Each row is a point on a tangle of strands that fork and nearly touch. The rows are in no order.
Points whose rows are less than 85.1 apart are linked; no others are. Some points are linked to none.
j923: [ 41   6  16 -44 -49 -30 -20  -4  77   0  -9  20  13   5   5   5 -52   0
  13 -75  -4 -38  36 -44]
j758: [-31  25 -15   3   4  -8  22  -9 -46  21  31 -26   1 -24 -28  -4 -25 -47
  12 -20 -39  -4  14  31]
j360: [-53  27 -53  39  11  34  19 -29   1 -27  10 -11  17 -55 -71   0 -13 -62
  19  -8  -1  21  22  -7]
j9: [ 66 -23  41 -41 -41 -13  23 -26  48  36   6  13  -9  34  31 -22 -45 -19
  -2 -70 -35 -35  20   9]
j869: [-42  26 -22  25  19  -7  22   2 -56  35  33 -13 -10 -13 -29 -26   6 -29
  22   8 -28  -1  -2  50]
j211: [-31  23 -29  69  51  42  27   7 -28  26  40  -6 -52  43 -34 -62  56   3
   5  -1  -3   1 -11  57]
j487: [-10  13 -25  38  50  21 -32 -10  14  27  -4  -4 -35  27 -37 -14  44  32
 -17 -23  45 -52  17  -4]
j223: [-50  14 -15   6 -10 -26 -45  21 -21  34  -2  16   3 -51 -36   3 -16  21
  -1 -11  10 -13  40  21]
j143: [ 16 -15   5  14  -6  36 -30  17  27 -22 -50  18 -17   0  31  21  63  27
  -1  54  29  28 -37 -35]
j78: [-38   1  11  10  -8  35 -43   6  25   0 -63   9  23 -60  -8  27   2 -36
 -36   6  20  59  45  12]
j827: [ 53 -16  29 -22 -40  15 -28  -8  53  15 -69  34  -6  31  59   9  50   3
 -25  29  29  27 -11 -34]
j760: [ 62 -37  59 -44 -75 -46  10 -12  32  14  -6  26  23   5  43 -12 -42  -9
  20 -27 -35  -9   4  -8]
j967: [ -1 -18  29 -37 -45 -28  71   8  -6 -48  20 -17  60 -25  -1  17 -96 -48
  10 -29 -51  12  16 -22]
j744: [ 85 -29   9 -22 -12  30  20 -36  38  19 -33  19 -27  79  80  -7  52  10
 -52  23  40   2 -30 -17]
j539: [-28 -23 -10  38  22 -42 -19  45 -39 -14  12  32  24 -18   0  -7  18  84
  27  63  20  27 -27  38]
j62: [ 34  -7 -13  -5  51  59   7 -30  45 -14 -32 -10 -14  54  32 -12  77   6
 -50   8  50 -30 -30 -39]
j643: [ 32 -19  50 -33 -43 -65 -10  -1 -12  19  -3  22   4  10  50  12 -13  11
   3  10 -16   3  -5   1]
j391: [ 69 -13  15 -22 -15  45  -9 -26  56  24 -62  18 -13  44  69 -16  57  -2
 -53  20  50  19  -6 -26]
j937: [ 47 -29  44  -3 -37  15 -28  18  -7  21 -63  27 -13   8  69   6  54  28
 -49  51  42  48 -16   4]
j253: [ 30  13  10 -31  -6   2  41 -46  29   7  23 -28  -8  40  15   3 -42 -63
 -11 -41 -28 -21  10 -15]
j15: [-22   9   1 -22 -17 -25  40 -11 -29 -34  24 -15  46 -37 -14  26 -55 -52
  27   6 -33  15   4  -4]
j420: [  6   0  -9  12  67  53 -11 -33  26   7 -25 -17 -23  58   9 -17  67  -6
 -51 -17  54 -41 -13  -7]
j107: [-22  14  20  -8 -19 -20 -14  19  -7  49 -16  -1 -10 -18  -4  23 -47 -21
 -52 -81 -14  14  65  41]
j129: [ -4  -1  35 -18 -10 -36  33  -8 -58  18  22 -20  13   5  32  12 -21 -38
   3  18 -51   6 -11  36]
j194: [ 33  15 -16   4  30  -4  53 -23  -6 -18  48 -17 -35  50   8  17  19  -7
  13  21 -16 -11 -70 -29]
j983: [ 44 -31  59 -38 -77 -23  60  19  18  17  28 -14  34   9  29 -24 -72 -10
  18 -26 -65 -33  12  -4]
j302: [-36  -2 -19 -10   5 -42 -14   5 -33 -24  21  19  48 -36 -27   6 -13  27
  60  58  -7   5 -12 -18]
j165: [-67   6 -25  18 -10 -15 -46   7 -12   1  -2  19  22 -67 -43  -8 -11  26
  19  23   7   4  37   9]
j687: [-11  -9   3 -41 -29 -62 -31   4   4 -31  -7  11  57 -32   5  39 -30  20
  50  38 -10  -1   6 -44]
j912: [ 25  14 -18  -9  42  60  10 -33  51 -17 -25 -16 -17  41  22  -2  66 -26
 -31  36  32  -7 -33 -45]
j412: [ 48   5  28 -37 -25 -14  35 -40  37  -2  23  -8  -6  39  21   0 -26 -36
  18 -23 -33 -33 -14 -36]
j948: [  5   2 -28  59  50  93  27  12   5 -23  18  -7 -43  25 -15 -80  72   7
 -24  25  27  17 -45  27]
j258: [-29 -13   8 -20   7 -22 -22   5  -8 -29 -30  15  83 -54   6  47 -51 -27
   6  33   7  54  36  18]
j294: [ 15   9   6 -13  22  27  15 -47  30  36 -13 -21 -19  43  22   5 -10 -63
 -60 -66   7 -19  35  31]
j548: [-27   6   0  -2   9 -42  17  14 -83  19  41 -12  11   0  -5  -1 -13  14
  30  25 -42  -6 -17  37]
j634: [  8  26   4 -43 -13 -15  22  10  -3  13  54 -38 -17  40 -16  -6 -39   6
  16 -42 -36 -81  -1 -45]
j316: [-57 -11 -28  42  -1  30 -40   4  29 -39 -27  27   1 -50 -40 -13  47  55
  60  61  10  12  -1 -37]
j659: [-25   8 -31  34  25  46 -23 -13  30 -22 -10   3 -12 -19 -45 -13  52   4
  26  41  13   7 -11 -41]
j728: [ -1  -6  33 -19 -17 -23  20 -16 -47  16  -3  -6  25  -9  48  12 -39 -63
 -14  26 -36  36  11  53]
j618: [  9  18  17 -17  -9 -29 -19 -11  -2  37   2  -6 -25  21   2  16  -7 -10
  -5 -33   4 -26  17  -4]
j816: [-47  17 -14  16  11   9  18   7 -16  -4  -5   4  18 -50 -41  31 -49 -50
 -43 -62 -21  52  45  21]
j721: [-11  29 -33  -7  18  -7 -19   2 -15  35  33 -16 -36  32 -37  -5  -6  35
   6 -47   9 -82  16 -18]
j58: [-27   8  12  -2  -2 -33 -18  13 -49  50   2  -5  -1 -18  -2   5 -12  -3
  -4 -12 -19  -1  23  56]
j180: [ -5  16  16 -10   5   3   0  -4  11  29 -17  -1 -13  -2  -8  20 -44 -51
 -56 -80  -6  18  50  25]
j529: [ 50 -12  -8  21  32   4  27  -1 -22  18   3 -21 -59  92  48  20  40  35
 -26 -29  26 -27 -28  29]
j828: [ 41   3  28 -44 -21 -33  -3   0   8  43  10 -15 -29  69  19  -7 -22  18
  -1 -67  -8 -70  33  -6]
j722: [ 37 -10 -49  56  41  40  42  22   4 -28  25 -16 -58  33  13  -4  41  40
  -5  10  36  -9 -80  36]
j29: [-29  -3  11 -31  11 -56 -22  34 -64   5  26   2  70 -23   6   5 -64  22
  25  49 -18   0  16  38]
j720: [ 41  -8  -3  13  28  87  -1  27   8 -18 -32  -4 -39  10  30 -29  80  34
 -38  40  41  26 -44 -12]
j737: [ 10   6   2  18  52  48 -22 -29  15  29 -27 -18 -28  38   1 -15  59 -19
 -47 -10  43 -28  11  11]
j641: [ 26 -18  28 -43 -54 -28  68 -14  13 -44  14 -14  54 -24   3   7 -76 -55
  25  -9 -48  13  -2 -35]
j92: [-24  31  -5 -11   2 -11  24 -11 -25  14  23 -26  -8 -18 -16   9 -38 -49
  -5 -31 -34   0  17   9]
j454: [ -7  29 -13  -6  46  15  -2 -37  31  19   3 -24 -24  25  -9   6 -12 -47
 -41 -57  14 -28  30  10]
j283: [ -5  35 -14  12  41  18  21 -30 -20  33  29 -29 -34  37 -21  -8  12 -37
   2 -18 -26 -31  -4  20]
j248: [-39  12 -20  -5   4 -37  27  44 -87  18  72 -12   4   6 -25 -23 -15  41
  45  21 -48 -25 -25  42]
j473: [ -1  -6 -19  52  41  93  10  19   9 -44   6   2 -54   7 -13 -83  73  24
 -11  37  28  38 -44  18]
j468: [ 52 -11  36 -45 -16 -13  59 -30  25  16  42 -29 -17  84  25 -22 -33 -16
  12 -43 -62 -68   5 -13]
j478: [-46  16 -11 -21 -28 -44 -52  29 -21  17   5   8  16 -45 -24  15 -43  34
  -3 -16   5 -31  38  -3]
j226: [ -3  26 -15  -7   6  -7 -13 -24  27  -4   6  -7 -14  -2 -23  23   1 -17
  15 -10   8 -25  -3 -40]
j133: [-31  -5   7 -12   8 -54 -27  19 -56  14   7   9  53 -35   0   8 -37   9
  18  35  -9   4  20  42]
j859: [ 35 -33  54 -38 -40 -83   0   5 -13  -8  10  17  42  11  53  11 -28  23
  29  27 -32  -1 -17 -17]
j449: [-52   5  -2   0  13 -20   7  13 -60  24  11 -11  40 -42  -6   9 -53 -40
 -17 -15 -35  31  44  75]
j856: [ -5  25  -3 -47 -31 -26  -7  19   1  19  39 -24  -5   8 -15   1 -52   8
   6 -50 -23 -71  14 -44]
j556: [-35   7   0  15  -9  31 -29   2  43 -14 -63  18  17 -59 -14  46 -17 -40
 -40 -27  15  68  39  -6]
j926: [-12  -5  20 -43 -25 -29  63  14 -44 -50  17 -18  74 -31 -10  22 -90 -50
  12  -1 -43  20  14   3]
j899: [ 20  15   8   2  17 -12 -13 -12  -1  35   1  -7 -35  47   5   7  22   4
 -16 -24  24 -28  -2  -4]
j94: [  6 -24 -31  59   1   4   6  46  13 -48   7  12 -31 -25   4  -5  42  83
  35  43  32  20 -68   9]
j961: [-33  24 -19  25  15  14 -40 -15  10  26  -4  -5 -26 -30 -37   1   2  -6
 -12 -29  13 -17  35  10]
j452: [ 60 -13   2  -8  17  25  27 -32  17  11 -10   5 -30  78  58  -1  44  -2
 -41  16  29  -8 -40 -10]
j263: [-59  25 -42  21  12   9  13  -1 -18  -7  10   1  17 -58 -59  18 -47 -47
 -14 -46 -18  33  45  14]
j4: [-29 -30 -23  50   5   0 -25  39  12 -44  -1  27   3 -37 -15 -10  45  85
  41  59  20  27 -39  -7]
j738: [ 44 -10 -28  14  55 108  16  16  20 -38 -15 -15 -38  12  27 -38  84  35
 -44  35  44  11 -57   0]
j710: [-63  20 -45  39  11  36   3 -21   1 -17  -3   3   9 -69 -68  -9 -19 -45
   5 -11   3  29  42   9]
j976: [ 25   2  -3  32  22 -13 -13  12 -22  24   3  -5 -51  41   7  17  35  45
  -9 -19  33 -24 -19   0]
j773: [ 44   2  -7  22  40  39  17  -3  -2   4  -8 -15 -47  51  34   3  56  13
 -41  11  33  -3 -44   1]
j6: [-41  21 -34  41  13  12  24 -28 -30  -5  19  -2  18 -38 -41 -26  12 -53
  34  41  -7  33 -12  14]
j176: [ 28  12 -13   4  44  22  15 -45  32 -10   9  -7 -20  53  13   7  43 -17
 -14   9  21 -26 -42 -37]
j116: [ 55  -3  34 -44 -39 -21  42 -19  37  -8  34 -14   4  28  17 -11 -42 -18
  29 -25 -47 -41 -15 -52]
j298: [  9   8  13 -21 -12   3  30  -6  29   9   1   3  -2  11  -2  17 -65 -50
 -51 -96 -21  18  48   1]
j900: [-25   6 -17  72  26  39  -1   9   5 -15  18  10 -44  -1 -42 -65  56  29
   9  28  12  15 -14  14]
j448: [ -2 -20  26 -37 -25 -21  39  -5 -11 -43 -10  13  70 -31  17  35 -68 -57
  -7  -9 -21  65  19   8]
j36: [ 60 -29  55 -32 -55  -4  67  -7  30  31  38 -27   6  47  25 -27 -51 -20
  20 -41 -77 -57  15  -5]
j570: [-43 -28  15  52  10  42 -53  28  -4 -31 -25  28  -5 -42 -31 -61  56  53
  18  60  17  45  11  27]
j609: [ 31   2   7  -6  -8 -51   5  18 -10   8  28   0 -41  44  20  21  -2  48
  10 -18   0 -44 -27 -34]
j491: [ 43  -3  -9  36  44  50   8  11 -12  12 -21 -12 -49  55  33 -11  65  28
 -44  -2  47 -12 -33  26]
j861: [ 28 -10  22 -19 -26   4  37 -17  35   1  -5  24  14  -1   8  21 -58 -56
 -47 -79 -30  47  29  10]
j535: [ 37   4  34 -32  -3  -1  28 -38  11  45  14 -26 -27  78  33  -3 -20 -34
 -16 -59 -35 -37  30  29]
j484: [ -4  13 -32  69  61  61  28   9  -9  -6  31 -11 -53  37 -30 -71  63   8
 -14   9  17   3 -22  46]
j421: [ 14 -20 -19  56  18  73   5  40   1 -40  -1   1 -39  -7  -1 -48  72  55
 -11  31  39  38 -56  36]
j855: [-18 -23   3  33  13   6 -22  21 -21 -17 -20  20  29 -29   7  -4  40  28
  22  84  18  46 -34  15]
j81: [ 31 -14 -12  47  26   1  -6  28 -25  11  -8  -8 -58  34  11   2  45  71
  -9 -18  46 -15 -27  28]
j309: [-21 -31   7  38  25 -11 -27  34 -31 -22  -1  26  41 -29  -5 -25  31  58
  23  86  20  52 -29  42]
j402: [  8   0   3  16  30  31 -68 -14  50   2 -55  -3 -22  22  -1  -2  56  27
 -27 -19  57 -33  25 -43]
j875: [ 35  10  23 -50  -7 -15  53  -4   8  20  51 -53 -16  74   9 -14 -31  -2
  16 -39 -53 -86  -1 -29]
j654: [-35  -4 -10 -25 -13 -53 -22  14 -10 -49   5  17  70 -35 -13  32 -21  35
  74  61 -11   1  -6 -40]
j839: [-25   2   0  26   2  38 -29  -4  10 -14 -27   5   1 -39 -17   1  48  -5
  16  57  10  32 -18 -19]
j894: [  6 -15  28 -22 -20  -4  34 -23 -34   1 -15   5  43 -21  44  16 -48 -77
 -31  12 -34  61  13  45]
j707: [  5   0 -15  33  43  20 -60  -8  29  10 -34  -1 -26  24 -15 -10  58  42
 -23 -35  63 -57  29 -30]
j198: [ -2 -28  34 -46 -19 -37  17   5  -5 -29 -16  15  80 -37  17  39 -78 -36
 -12  -8 -15  64  38  19]
j543: [-78 -13 -22  29  -3  20 -48   6  21 -40 -39  32  30 -61 -45  -6  23  44
  64  64   1  19  27 -23]
j626: [-25  16 -14  13  12  -7  34 -26 -53 -14  21 -15  32 -32 -22   4   0 -50
  36  49 -20  20 -21   7]
j857: [-20 -19  11  19   9  78 -33  22  -8 -25 -42  15   4 -49  -8 -51  70   8
   3  82  11  65 -17  17]
j538: [-15  -1   2 -16 -16 -11  23 -13  -1 -18 -13   4  36 -43 -10  42 -49 -56
 -20 -19 -15  54  21   6]
j637: [ 42  -7  32 -11 -36 -36 -55  -3  35  20 -33  21 -13  28  33   8  15  20
  -8 -29  27 -17  22 -30]
j290: [-73 -15 -17  38  -2  -1 -51   1   1 -17 -17  37  38 -64 -48 -32   5  45
  38  60  12  18  36  12]
j935: [-56   8 -50  -4 -19 -33 -20   5 -33 -22  44  23  40 -42 -56 -10 -25  44
  56  41  -8 -18  -6 -27]
j98: [ 40 -16   2 -23  18 -29 -12 -37  29  26 -16   1 -19  94  30  -9  30  13
 -20 -70  36 -67  15 -21]
j550: [ 38 -21  45 -45 -67 -35  49  -2  31  -7  31 -12  26   3  11 -17 -65 -28
  27 -23 -58 -34  -5 -37]
j161: [-45  19   2   8   7 -17  -7  18 -51  46   0 -12   5 -30 -10   5 -29 -32
 -22 -27 -27  17  46  79]
j83: [ 56 -19 -25  20  36  -5  15  -3   9  -9  -1 -13 -49  86  43  19  37  47
 -22 -30  48 -42 -44  -5]
j683: [-35 -27  24  26   6  63 -59  27  -8 -25 -48  25  14 -47 -13 -53  68  30
   6  74  15  59   1  22]
j537: [-22   5  17  -1  -6 -44 -19   7 -41  27  -2   5  20 -28   7  13 -16  -4
   8  16  -1   5  15  39]
j14: [-34  29 -30 -34 -35 -22 -16  16 -13   4  38 -14  12 -27 -33   7 -59   8
  12 -32 -24 -52  10 -43]
j882: [-22 -12  10 -28  12 -40   2  17 -33 -18  -5   4  81 -44   0  36 -80 -26
  -3   4 -12  54  45  45]
j813: [ 27 -17  34 -37 -37 -85 -16  22  -6 -24   8  17  32   3  40  24 -19  44
  36  28 -11 -12 -23 -35]
j488: [-32  22  -7   7  -2  -1 -30 -10  25   8 -13  -2  -5 -47 -33  32 -21 -16
 -17 -27  10   7  42 -11]
j139: [ 39 -11  20 -41   8   2  40 -47  27  31  26 -28 -15  91  37 -13  -8 -23
 -14 -54 -33 -64  15  10]
j642: [-10  20 -34  14  50  -3 -23 -11  -5  28  13 -11 -34  45 -31  -5  25  42
  -4 -47  32 -77  13  -8]
j853: [  5 -21  38 -25 -50  -5 -37 -17  51   0 -68  27  26 -20  43  30  10 -22
  -9  34  17  56  11  -8]
j79: [ 12  11   0 -36 -31 -12  20 -31  54 -37   5  -8  16 -15  -8  38 -45 -47
  27 -22 -14   4   6 -67]
j999: [-33  15 -10  21   7  29  -4   0  19  -8 -29   5  13 -42 -27  38 -30 -59
 -48 -44   1  65  46   7]
j871: [-30  31 -38 -20   4  14  13  -3  28 -12  24 -15   2 -15 -50  26 -64 -26
 -25 -85  -7 -21  45 -40]
j269: [-43  19 -30 -14  -3 -27  17   1 -54 -11  48 -14  34 -38 -43 -14 -38  -8
  46  28 -31 -17  -4   4]
j108: [-42 -12  -4  -4 -12  -3  -9   5  23 -27 -51  25  53 -59 -18  58 -34 -31
 -17 -19   8  74  49  -7]
j441: [ 16  10 -19  45  46  49  12  -5   5  -4  11 -11 -40  29  -7 -11  55   5
 -12  22  25  -1 -45  -5]
j560: [ 22   7  -5  40  54  51   2  -1 -30  46 -18 -23 -51  56  16 -28  64   9
 -45  -6  27 -12  -3  48]
j324: [ 76 -33  55 -37 -66 -20  23 -16  46  32  11  16   9  16  38 -20 -41 -12
  13 -54 -40 -33   7  -4]
j451: [ -9  28 -27  38  52  27  24  -8 -34  38  31 -18 -45  35 -21 -28  40 -15
   2  -7 -15 -15 -13  40]
j585: [ 40 -12  10 -46 -58 -16  43 -29  51 -43  13  -1  46 -14   2  18 -61 -54
  39 -35 -38   8   0 -58]
j639: [-33  19 -20  -6   2 -28  29 -14 -52 -18  36 -17  41 -44 -33   6 -34 -39
  48  25 -27   5  -8   3]
j32: [ -7 -13  38 -48 -32 -75 -38  26 -18  -6   6   9  57 -30  18  20 -66  20
  14  15 -14  -6  24   0]
j996: [ 32 -29  35   9 -14  31  -5  32 -36  19 -54  15 -17   0  73  -8  58  33
 -60  67  25  55 -35  25]
j234: [ 11  -4  -9 -18  12 114 -10  17  12 -30 -54   2 -20 -30   5 -40  83   6
 -15  74  11  48 -35 -33]
j965: [ 33 -10  14   8  -4  50  11  22 -24   3 -38   9  -8  -7  57 -14  67  23
 -46  82  15  59 -49   8]
j658: [ 38 -14 -52  52  43  20  30  21  15 -27  22 -32 -60  42  15   4  34  60
   2 -20  56 -44 -64  33]
j748: [ 36 -24 -12  56  34  41  -5  35  -4  -1 -13 -12 -65  29  15 -10  58  68
 -25 -14  62  -9 -31  36]
j528: [ -4  17 -18  36  38  30  -8 -14  12  -1   2  -5 -23   7 -24  -8  46   2
   1  19  23 -12 -23 -19]
j277: [ 36   6 -13  -5  11 -41   6  19 -19   9  32 -10 -47  65  10  13  10  64
   5 -40  14 -64 -18 -22]
j212: [-15  20 -22   4   7 -30  42  34 -63  14  71 -22 -26  28 -30  -8  -1  49
  38  -4 -41 -36 -39  11]
j617: [ 31 -12   0  17  11  77  -2  36  -5 -14 -34   8 -33 -20  24 -27  80  38
 -39  58  33  45 -45   1]
j501: [-35 -18 -20  50   3  16 -40  19  16 -37  -8  30 -13 -29 -32 -14  49  72
  41  46   9   9 -13 -26]
j924: [ 32   9  24 -33 -33 -31 -22 -14  43  19   2   8 -12  15  13   9 -32 -13
  -4 -51  -2 -23  30 -27]
j627: [ 11  -2 -38  62  28  16  41  24 -10 -18  32  -9 -47  14  -2  -8  39  50
  11  17  22   2 -72  30]
j677: [-56  10 -35  11   5 -36   9  10 -61   3  54   9  30 -19 -47 -41 -20  14
  49  39 -19  -5  -8  30]
j288: [-28  -3  14 -48 -36 -67 -52  40 -33  13  12  10  34 -26   7  14 -51  42
   4  -1  -7 -36  22   2]
j429: [-31  -1   3 -47   6 -42  -7  36 -64  -4  43 -15  78 -25  -9  -4 -88   3
  37  30 -30 -18  17  22]
j933: [-13 -13   1   9   1  36 -15   4  -2 -17 -38  10  17 -32  11  -1  53  -6
  14  81   9  47 -37 -15]
j87: [-39  20 -38 -23 -34 -24 -16   8  -2 -17  30  -1  20 -44 -40  17 -43  11
  31  -3 -16 -34  13 -56]
j911: [  1  -9  30 -18 -17 -58 -15   9 -30  20   3  12   3  -7  15  22 -12  13
   2  15  -7  -4  -4   4]
j582: [ 30  20 -19   5  33   8  31 -32  14  -7  28 -15 -30  45   3  14  25 -15
   9  13   3 -24 -48 -42]
j555: [ 28  -8   4  -2  -1  56 -39  13  52 -23 -63   7 -25  11  37  13  78  25
  -9  42  33  21 -20 -51]
j824: [ 48 -27  52 -53 -83 -55   1  12  42   4  -6  29  39 -20  32 -11 -57  12
  27 -41 -29 -20  11 -23]
j624: [ -8  -1  15   6  11 -36  28   6 -73  19  26  -6   7   8  15   2  -4 -12
  17  37 -42  12 -27  44]
j916: [-28  14 -17 -11 -17 -12  -3 -10   5 -15  -8  -6  22 -45 -26  38 -44 -35
  -4 -31  -7  18  28 -15]
j953: [-63 -12   5  63   5  35 -33   9   3 -22  -2  21  -6 -43 -47 -74  47  26
  16  49  11  37  20  24]
j201: [ -5  32 -13  -6  33   3  14 -27   2  37  26 -32 -28  31  -9  10  -6 -43
 -12 -45 -21 -34  21  17]
j127: [-31  25 -47 -16 -21 -10   0 -18   9 -35  23  -9  12 -40 -47  21 -27 -10
  52   6  -9 -25  -1 -70]
j479: [-14 -15  20 -48 -27 -79 -47  14   5 -21  -9  21  62 -28  20  35 -45  22
  34  33  -7   6  16 -25]
j89: [-28  28 -20  35  44  24 -32  -9   0  36   5  -6 -33   5 -45 -26  30   3
 -14 -26  29 -34  24  15]
j379: [ 29  -7  28 -21 -27 -66   0  33 -17  -8  25  15 -10  16  30  26 -12  53
  17   6  -8 -33 -31 -30]
j230: [ 37 -18  37 -10 -42  14 -33   3  26  19 -74  29  -7   8  59  10  50  10
 -39  40  30  38 -16 -13]
j496: [  3 -11  -1  25   8 -40   0  27 -39   1  14  16 -11  -1  16  25  27  47
   9  32  10  11 -44  18]
j5: [-36  24 -40   3   1   3  -1 -37   7 -28   8 -11  11 -43 -56  23 -15 -28
  43   7  -1  -6   7 -53]
j296: [ -8 -23 -10  33  13 -42  -7  45 -43 -12  21  19   2 -11   2   7  19  77
  25  43  12  13 -43  29]
j308: [  9   2  18  15   6  44 -60   2  49   1 -60   6 -28   5  11   6  60   9
 -23  15  36   3  12 -35]
j160: [ 37 -13 -52  37  50   6  17  20   8 -17  16 -24 -55  61  12  15  34  68
  -1 -37  56 -52 -47  13]
j540: [-55   8 -20  33  17 -27   9  11 -58  15  42  11  13 -19 -39 -40   4   5
  38  33 -17  10  -6  53]
j52: [-18 -18  22 -16 -35  11 -46   6  41  -6 -89  23  36 -46  32  39  12 -31
  -9  38  20  61  22  -7]
j247: [  7  27 -29 -23  16 -22  -3  17 -20  25  41 -19 -32  59 -18  -4  -6  53
   6 -44   3 -94  -7 -34]
j112: [ 10  14   0  29  50  43  -9 -16 -24  59 -15 -22 -43  54  12 -21  50 -17
 -39 -21  15 -19   8  45]
j568: [-33  30 -41  19  16  30  10 -40  12 -26  13 -13   8 -37 -61  10   0 -42
  37  12   0   1   4 -36]
j173: [ 37 -29  37 -24 -41  -4  42 -14  34  -1 -16  38  31  -7  15  16 -64 -51
 -39 -70 -38  68  29  17]
j823: [ 19 -33  41 -37 -39 -13  60 -16 -14 -28  -2  10  68 -15  41  17 -80 -72
 -18  -3 -42  67  17  32]
j499: [ 28 -15  28 -43 -69 -45 -23   5  57  -2 -20  35  28 -22  16  11 -54  -3
   8 -59 -17  -2  32 -25]
j919: [ -9  29 -35  17  21 -12  42  32 -55  29  71 -29 -44  49 -19 -12  18  48
  36 -12 -40 -36 -33  47]
j313: [ -7 -15  34 -34 -20 -43 -23  -5 -11 -21 -31  16  70 -26  30  34 -45 -28
  11  52  -1  49   8   7]
j910: [ 29   4  29 -26  -5   5  12 -30  14  47  -5 -14 -28  50  28   1 -23 -45
 -35 -63 -18 -18  35  39]
j629: [ 26  -9  38 -25 -50 -11 -20 -26  43  16 -49  28  12  -1  46  17   7 -35
 -17  12  13  40   4  -9]
j819: [-59  13 -22  63  15  25  14  -7 -26  -2  19   6  -1 -37 -53 -70  26 -32
  25  50  -1  31   8  32]
j215: [  5 -26 -28  60   6  45  -1  42  17 -51   2   9 -36 -17   8 -13  57  74
  14  37  36  29 -68  14]
j567: [-16  28 -39 -14  15   6 -20 -34  52 -13   6 -16  -1 -11 -35  25 -21 -27
  -8 -46  13 -40  29 -51]
j188: [ -9 -11   7   8  12  99 -21  14  10 -37 -58  12 -13 -40  -6 -31  79   9
   2  66   9  47 -25 -22]
j669: [  8  19   3 -23  -9  -8  25 -29   9   6  16 -15  -5   7   1  18 -44 -53
  -9 -36 -25  -9  14 -12]
j493: [ 28  -6  30  -3 -14  -9 -40  -8  19  32 -41  17 -19  13  27  14  22   6
 -27  -6  27   5   9 -13]
j197: [-28  31 -50 -19   2  14  -1 -24  50 -27  10  -6   6 -31 -55  36 -49 -22
 -13 -67   1 -20  36 -60]
j228: [  7  -8 -18  46  12  -6  25  17 -24 -10  29   8 -26  11   8   7  36  25
  17  35  10  15 -67  17]
j616: [-15  26 -14 -29   6   3  14  -5  37   2  12  -2  -3   1 -37  29 -68 -31
 -43 -95  -9 -10  52 -20]
j949: [ 63 -18  21 -25  -4 -41  -7 -14   5  34  -1  -6 -36  96  32 -10   3  36
  -5 -65  16 -62  19  -2]
j419: [ 48 -11  38 -40 -38 -26   3  -3  23  48  -1  -6 -15  39  16 -15 -44  -2
 -15 -82 -23 -47  46  18]
j647: [ 17  -1  32  -5 -36 -13 -40 -16  18  32 -42  19 -11   0  38  16   9 -16
 -25  -2  17  23  17   7]
j179: [-17   1  17   3 -13  22 -36  -6  12   9 -60   8  17 -51  14  19  14 -42
 -25  29  16  57  20  14]
j520: [-44  11  -9 -37 -13 -41   9  29 -65  -4  43 -19  52 -37 -33  -3 -67  -2
  31   3 -35 -25   9  15]
j312: [ 13  23  -8 -23 -16  -6  -1 -41  61 -22  -7  -6   4   4  -5  33  -3 -37
  24  -5  -7  -9  -2 -69]
j289: [-76  -3 -11  58  14  22 -16   4 -13 -20   5  14  27 -48 -47 -75  19 -14
  28  65  10  52  30  42]

A fork is a point with three links. Follow the links from the first point to the second and name the forks in between, in order.
j6; j92 | j639, j269
j728; j487 | j448
j899; j441 | j491, j773
j116; j454 | j468
j488; j143 | j487
j247; j58 | j537
j570; j967 | j639
j861; j567 | j298

A fork is a point with three links, a tip a point with one. Leave the first point through the second and follow the links. Name the first fork or tip that comes.
j721; j247 | j537
j488; j961 | j487
j548; j624 | j448
j683; j570 | j639
j179; j52 | j637
j976; j81 | j491
j855; j933 | j773
j728; j129 | j919
j744; j391 | j738
